A landscape with many valleys, sampled at points; each row gives a point and its height.
A ball rolls from a point to the lowest of its 2 nearest points, and stops where none of them is lower. Distance is the straight distance between rows; heights are no part of it.
Q_19 height 52.5: [123 131 113 121 142 151 114 132 171  84 153 142 165 134 128 121 123 103
 123 142 130 127 164]
Q_980 height 46.4: [170 121 127 112  84  39 113 133 102 129 101 116 121 183 153  74 151 167
 119 131 189 139  82]
Q_29 height 70.6: [169 127 149 124 151  57 126 120  45 159  97  81 121 174 118 146 102 141
 146 102 171 138  99]
Q_31 height 22.1: [ 53 148 109 139 146 184 119 144 186 175  96 147 155  78 160 168 127 111
  79 183  92  75 185]
Q_549 height 64.1: [ 60 137  95 116 168 154 164 143 210 146 101 172 149 145 140 160 135  86
 141 179 120 109 206]
Q_894 height 45.6: [191  79 118 124 121 121 113 151 116 121 150 143 145 155 128 105 149 135
 121 151 182 116 120]
Q_484 height 42.8: [122 140 165 176 141 151 101 104 143 101 121 119 119 106 141 113 125 123
 129 143  69 124 141]
Q_229 height 61.5: [153 149 117 129 128 156 167 179  86 123  63 100 185 111 109 159 110 122
 125 175 118 152  96]
Q_810 height 39.1: [ 94 152 162 136 140 149 154 116  86 146 125 105 153  75 113 159  98 102
  87 136 116 111 103]
Q_87 height 71.6: [175 112 126 112 159 107 132 106  73 157  82 106 125 143  88 150 104 122
 136 127 155 136 107]
Q_711 height 30.9: [170 149  98 105 132 112 126 137 117  99 132 117 127 124 101  97 156 143
 130 138 127 180 108]
Q_275 height 44.2: [184 130 132 118  99  53 137 163 106 120  55 128 194 158 120 140 139 165
 160 120 178  97 113]
Q_915 height 49.2: [103 139  91  80 137 157 117 104 151 103 173 150 160  89 113 132 114 111
 101 116 132 119 160]
Q_884 height 57.1: [142 148 109 111 108 157 173 125  95 140 131 122 124  95 112  94 102 115
 102 150 136 132  94]
Q_431 height 73.7: [160 101 136  96 102 142 125  74 102  94 137 132  89 114 117 129 114 114
 112 152 152 149 117]
Q_513 height 54.1: [135 122 155 153 116 114 135 117 143  79 126 125 116 150 141  97 165 147
 147 121 140 156 122]
Q_826 height 39.3: [131 101 173 138  94  93 101 119  91 106 164 106  86 136 142 128 100 157
 143  61 120 144 108]
Q_868 height 68.9: [ 89  98 136 130 167 137 126  88 138 132 144 138  68 135 139 127 154 132
 135  96 118 185 141]
Q_181 height 69.2: [151 114 133 119 155  80 118 125  77 162 124 116  86 157 128 104  95 167
 157  90 155 148 114]
Q_179 height 43.5: [177  82 144 136 133 134 158 169  82 151 114 139 167 134 128 143 127 134
 139 145 189 104 123]
Q_258 height 57.3: [133  85 126 108  87 140 110 120 140 119 202 162  71 111 149 110 116 160
 154  76 119 127 161]
Q_626 height 31.4: [ 99 129 127 144 132 157 109  90 150 122 113 144 139 137 115 135 103 134
 136 118 135  90 109]
Q_182 height 61.4: [128  94 106 112  98 114 101 153 123 118 193 137  82 127 163  92 126 172
 146  40 125 164 133]
Q_847 height 45.5: [130 158 121  86 135 126 135 137 108 107 174 136 150  73 104 131 103 138
 122  98 114 137 146]
Q_224 height 54.5: [127 137 123 155 167 107  84 128 157 108 122 108 119 167 121  95 129 138
 145  97  92 149 109]
Q_503 height 45.7: [185 113 151 110  83  54 139 174 102 142 113 143 161 154  95 158 141 167
 147 135 168  85 103]
Q_245 height 73.3: [109 116  85 147 185 171 100 113 155 133 133 122 145 158 153  78 139 118
 134 114 144 141 138]
Q_370 height 40.1: [138 146 148 142 146 124 157 108  81 129  97 113  90 119 126 111 121 141
 143 150 124 172 115]
Q_320 height 46.8: [189 110 139 115  66 118 116 138  58 117 181 103  81 106 162 107 165 155
 147  95 142 155 113]
Q_327 height 59.0: [106 119  98 127 154 119 141 143 212 133 129 162 140 189 119 110 144 105
 154 127 144 113 156]
Q_640 height 53.8: [124 115 136 127 138 144  75  97 135 112 169 121 119 119  94 154 143 112
 107 120 103 136 106]
Q_436 height 44.8: [189 133 134 114  88  45 131 155  50 165 126 103 109 163 169  90 174 173
 130 148 185 149  98]
Q_612 height 45.1: [112 114 133 150 143 176 146 154 156 151 150 164 142 129 107 155 176 123
 132 164 118 116 129]
Q_746 height 24.9: [ 73  89 148 146 116 164 102  85 166 116 194 128  78 138 169 122 130  99
 110 114 104 141 151]
Q_910 height 36.2: [ 57 148 154 146 150 144 155  95 142 142  91 127 143  84 133 136  95  91
  82 126 117 104 124]
Q_874 height 41.8: [135 145 138 131 167 115 156 153  56 161 105 132 136 130 108 152 147 173
 163 131 165 140 113]
Q_491 height 51.1: [ 80 142 106 117 105 173 137  79 173 124 165 131  94 109 149  94 122  87
  80 152 111 135 144]
Q_699 height 16.3: [ 44 176  96 119 149 141 118 157 224 158 103 129 160 111 156 169 110  79
  69 193  84  83 203]
Q_2 height 22.5: [ 56 157 119 129 174 133 124 139 207 145  90 146 151 131 122 158  88  72
  87 153  96 104 160]
Q_299 height 42.1: [114 176 147 111 148 123 148 150  75 135 141 115 165  89  95 162  96 140
 123 120 120 126 114]
Q_575 height 56.7: [113 137 116 133 130 139 102 120 164  60 173 122 137 152 162  98 162 132
 139 115 129 160 155]
Q_624 height 50.1: [185 129 137 107  87  93 128 131  98 140 142 122  74 144  91 123 145 155
 140 139 138 143  82]
Q_401 height 64.8: [146 102 110 120 131 110  79 149 102 148 179 129  97 140 150  92 167 190
 149  66 134 145 110]
Q_106 height 46.7: [ 72 149 107 118  95 166 159 106 205 138 137 140 131 113 123 130 127  70
  63 182 113 102 135]
Q_280 height 26.0: [198 149 161 115  72  30 137 152  76 112 146  87  90 135 131 112 147 164
 150 104 120 164 109]
Q_132 height 37.8: [105 141 138 144 128 136 173 162 149 160  90 142 155 123  86 151  90 106
 100 148 102  99  89]
Q_597 height 30.4: [109 135 110 120 139 131 138 115 157 126  40 147 175 127  89 161  77  93
 121 104 143  98  97]
Q_714 height 53.2: [112 104 117 113 120 145 132 109 175 123 196 161 107 132 136 107 143 130
 144  96 138 113 158]
Q_259 height 37.3: [172 157 145 128 111 134 165 113  42 150 130 104  88  83 129 133 129 149
 160 147 112 151 130]
Q_32 height 54.6: [119 141 111 104 114 167 143  93 123 152 145 140  82  76 120 105 110 104
  81 154 111 142 121]
Q_110 height 17.9: [ 46 130 122 126 127 178  77  68 170 110 180 112  95 116 194 127 132  96
 101 134  94 134 190]
Q_752 height 27.2: [208 145  93 101 136  90 130 169  73 149 112 105 136 127 101 110 150 163
 144 138 135 151 109]
Q_616 height 33.3: [113 118 148 164 131 189 129 165 158 134  89 160 180 107 140 163  89 117
 120 180 101  75 159]
Q_131 height 31.7: [ 49 145 117 155 178 168 108  89 177 133 108 133 145 144 136 153 161 100
 133 128 114 121 137]
Q_875 height 47.2: [153  73 143 102  61 127  75 134  90 101 202 123  50 123 139 155 145 143
 128  66 109 169 112]
Q_866 height 19.3: [ 80 150 142 139 121 163 126 120 179 141 142 160 117  70 158 133 118 112
  91 170  81  74 197]
Q_685 height 59.4: [153 137 105 114 118 141 195 171  85 142 116 107 172 111 102 128 141 115
 113 152 154 154  86]
Q_241 height 23.1: [185 169 122  97 123  87 140 148  46 130 153  86 129 111 124 113  99 162
 154 110 131 149 128]
Q_213 height 33.5: [188 166 161 123  73  99 168 128  34 143 167  68  76 107 146 138 137 150
 170 108 111 144 118]
Q_950 height 56.0: [ 92 123  87 104 168 143 116 130 210 118 154 141 160 183 128 138 113  69
 130 159 143 115 180]
Q_601 height 13.9: [107 144 176 137 113 144 135 103 142 120 135 144 112  42 132 154 128 110
  85 154  76  98 170]
Q_214 height 19.9: [131 113 167 129  94 145 118  91 141 105 165 130  64  60 146 124 130  89
  83 127  66 137 151]
Q_311 height 23.4: [ 29 150 105 118 162 159  99  78 181 127 143 122 111 131 168 142 138  82
  97 163 109 138 191]
Q_608 height 72.6: [162  88 116 106 143 114 125  87 113 119 107 127 119 136 105 118 121 126
 130 112 175 138 113]
Q_176 height 33.8: [134 127 116 133 140 122 155 149 118 157  67 113 182 130  77 150  94 106
 125 107 133 104  72]
Q_342 height 48.9: [128 106 134 146 131 138 148 149 158 156 156 166 131 142 118 114 150 150
 155 117 143  90 134]
Q_990 height 42.4: [ 92 149 114 119 114 140 177 144 193 121 123 158 157 123  98 137 101  87
  91 153 114 115 124]
Q_613 height 17.6: [185 141 119 114 100  99 108 127  75 104 139  88 114 112 149  84  82 173
 157  83 116 145 132]
Q_791 height 48.7: [157 113 149 123  66  81 118 115 110 109 140 120  87 168 134  98 138 160
 131 115 164 141  75]
Q_318 height 64.3: [118 177 118 150 150 161 143 169 125  96  83 122 175 108 129 120  90 121
 112 172 108 146 129]
Q_805 height 39.9: [169 149 122 117 127 129 185 126  36 179 112  93 137 102 106 165 143 147
 158 137 143 132 118]
Q_560 height 34.7: [159 145  89 113 147 106 126 153 148  81 106 118 184 135 101 101 140 118
 124 116 144 150 122]
Q_563 height 41.9: [188 123 121 125 110 125 167 161  39 171 112  95 177 127 133 147 143 157
 153 147 181 104 112]
Q_240 height 29.7: [212 170 151 115  74  46 165 145  51 158 142  69 103 139 126 142 142 158
 160 128 132 130 120]
Q_657 height 35.1: [117 101 171 151 127 127  97  85 113 119 129 127 116 143 135 133  92 140
 143  91 142 106 114]
Q_680 height 50.3: [169 102 140 139  85 130 114 126 117  90 174 109 102 115 155  87 163 133
 132 101 119 153 121]
Q_161 height 43.4: [163  91 149 110  58  84 104 146  58 128 186  96  60 126 154 136 128 165
 145  55 117 160 105]
Q_937 height 50.8: [141  92 140 106 106 141  78  89 102 104 179 122  66 109 118 151 137 116
 107  99  92 168 116]
Q_60 height 39.4: [117 125 150 174 141 127 148 157 144 126  63 153 169 164 130 129 112 138
 167 122 167  92 109]
Q_69 height 48.6: [129 117 139 167 125 133  98  98 172 102 141 109  86 136 132  99 135 115
 128 103  62 149 120]
Q_584 height 27.6: [ 27 168  98 135 158 176 107  88 200 137  97 131 151 143 170 149 131  81
 126 161 121  98 186]
Q_424 height 42.0: [117 115 169 165 154 169 143 144 117 119 129 138 155 114 131 153 139 123
 126 156 129 115 130]
Q_832 height 30.0: [ 88  86 154 146 142 163 129  66 151 134 137 147  92 111 159 112 114 109
 120 111 121 107 154]
Q_429 height 43.3: [161 139 151 126 124  88 147 154  37 162 143 111 115 138 142 131 173 174
 152 143 182 150 109]
Q_552 height 47.7: [189 122 127 122  87 109 148 146 113 142 111 141 138 129  70 156 159 148
 144 143 131 110  86]
Q_488 height 66.0: [ 78 124 125 115 171 138 164 103 179 114 115 161 132 120 123 147 141  84
 110 150 129 142 185]
Q_834 height 42.3: [ 58 158 122 140 154 136 102 112 214 142 155 139 110 141 115 144 137 102
 125 145  59 108 159]
Q_531 height 61.8: [ 98 102 104 124 166 154 171 169 190 147 105 185 174 147 121 147 131 106
 148 139 156 104 164]
Q_650 height 30.1: [172 148 141 103  63   4  85 155  88 126 131 101 107 157 152 111 188 189
 134  98 124 155  85]
Q_898 height 47.6: [149 101  98 131 136 140 132 149 155 106 128 136 154 176 130  97 145 109
 118 169 181 140 115]
Q_192 height 36.3: [ 78 165  99 127 151 149 111  96 193 106 133 129 140 135 103 143 167 104
 122 130  87 144 130]
Q_55 height 56.9: [142 127 109 121 138 130  82 151 146 122 173 137 136 164  80 139 151 131
 111 144 122 136  85]
Q_672 height 70.3: [121 132  84 152 173 171 114 154 149 145 110 122 181 142 126  95 101 108
 118 127 134 107 110]
Q_773 height 67.2: [120 152 113 154 167 163 135 122 100 133  91 101 158  99 135  87  79 113
 114 143 111 125 122]
Q_125 height 63.5: [132  95 101 123 130 160 163 173 153 139  90 182 175 148 117 155 154 144
 153 148 175 108 132]
Q_850 height 26.8: [ 77 149 125 137 164 140 104 118 180 115  74 148 163 137 111 159  84  86
 121 119 120  96 130]
Q_270 height 4.6: [175 159 152 147 122 112 117 133  71 120 104  72 152 127 116 127  72 141
 144 134 110 110 106]
Q_846 height 35.7: [106 130 116 161 123 163 128 123 185 124  71 155 167 167 119 130 124 135
 159 136 138  86 108]
Q_274 height 42.2: [147 119 142 154 106 100 143 142 129 115  86 132 169 169 143  97 144 158
 148 120 184  96 101]
Q_272 height 33.4: [ 62 117 150 146 145 142 119  72 177 147 103 151 118  98 150 139  91  88
  79 130 119  78 164]
Q_83 height 38.0: [110 123 169 188 154 160 132 137 164 133  98 140 139 111 140 129 116  99
 115 172  84  98 157]
Q_88 height 11.2: [189 127 123 123 115  82  92 120  86 105 111  85 137 151 121 102  75 156
 141 105 146 118 106]
Q_64 height 67.4: [105 119 127 112 166 129 152  96 144 128 110 167  92 122 115 130 136 131
 139 124 138 152 158]
Q_170 height 70.9: [114  83 157 138 126 102 118 127 116 118 162 138  46 145 148 131 175 158
 153  78 115 195 130]
Q_986 height 67.3: [139 112 110 114 161 133  98 135  93 150 168 145  93 143 136 100 115 173
 145 117 152 153 125]
Q_703 height 72.8: [170  86 152 126  99  69  87 146 101 109 162 131  68 134 151 134 196 181
 157  81 110 176 131]
Q_185 height 27.8: [ 80 137 101 141 144 203 135 171 171 140  77 157 195  89 149 184 124 119
 114 169  86  99 164]
Q_967 height 33.9: [136 126 100 125 150 111 139 133 186  98  65 136 188 151  93 130 118  89
 131 100 147 116 116]

Where does a ball stop that starts at each point below?
Q_327 => Q_110
Q_55 => Q_270
Q_624 => Q_626
Q_87 => Q_699
Q_342 => Q_699
Q_224 => Q_699
Q_575 => Q_110
Q_560 => Q_270

Call two points neighbours if one is among the 2 nearest of the other. Go from one point of each pair to the other, from neighbour to neighbour, staying as low as possible. Name the highest point that can't be avoided.
Q_626 / Q_259 => Q_624
Q_270 / Q_601 => Q_560
Q_699 / Q_601 => Q_31
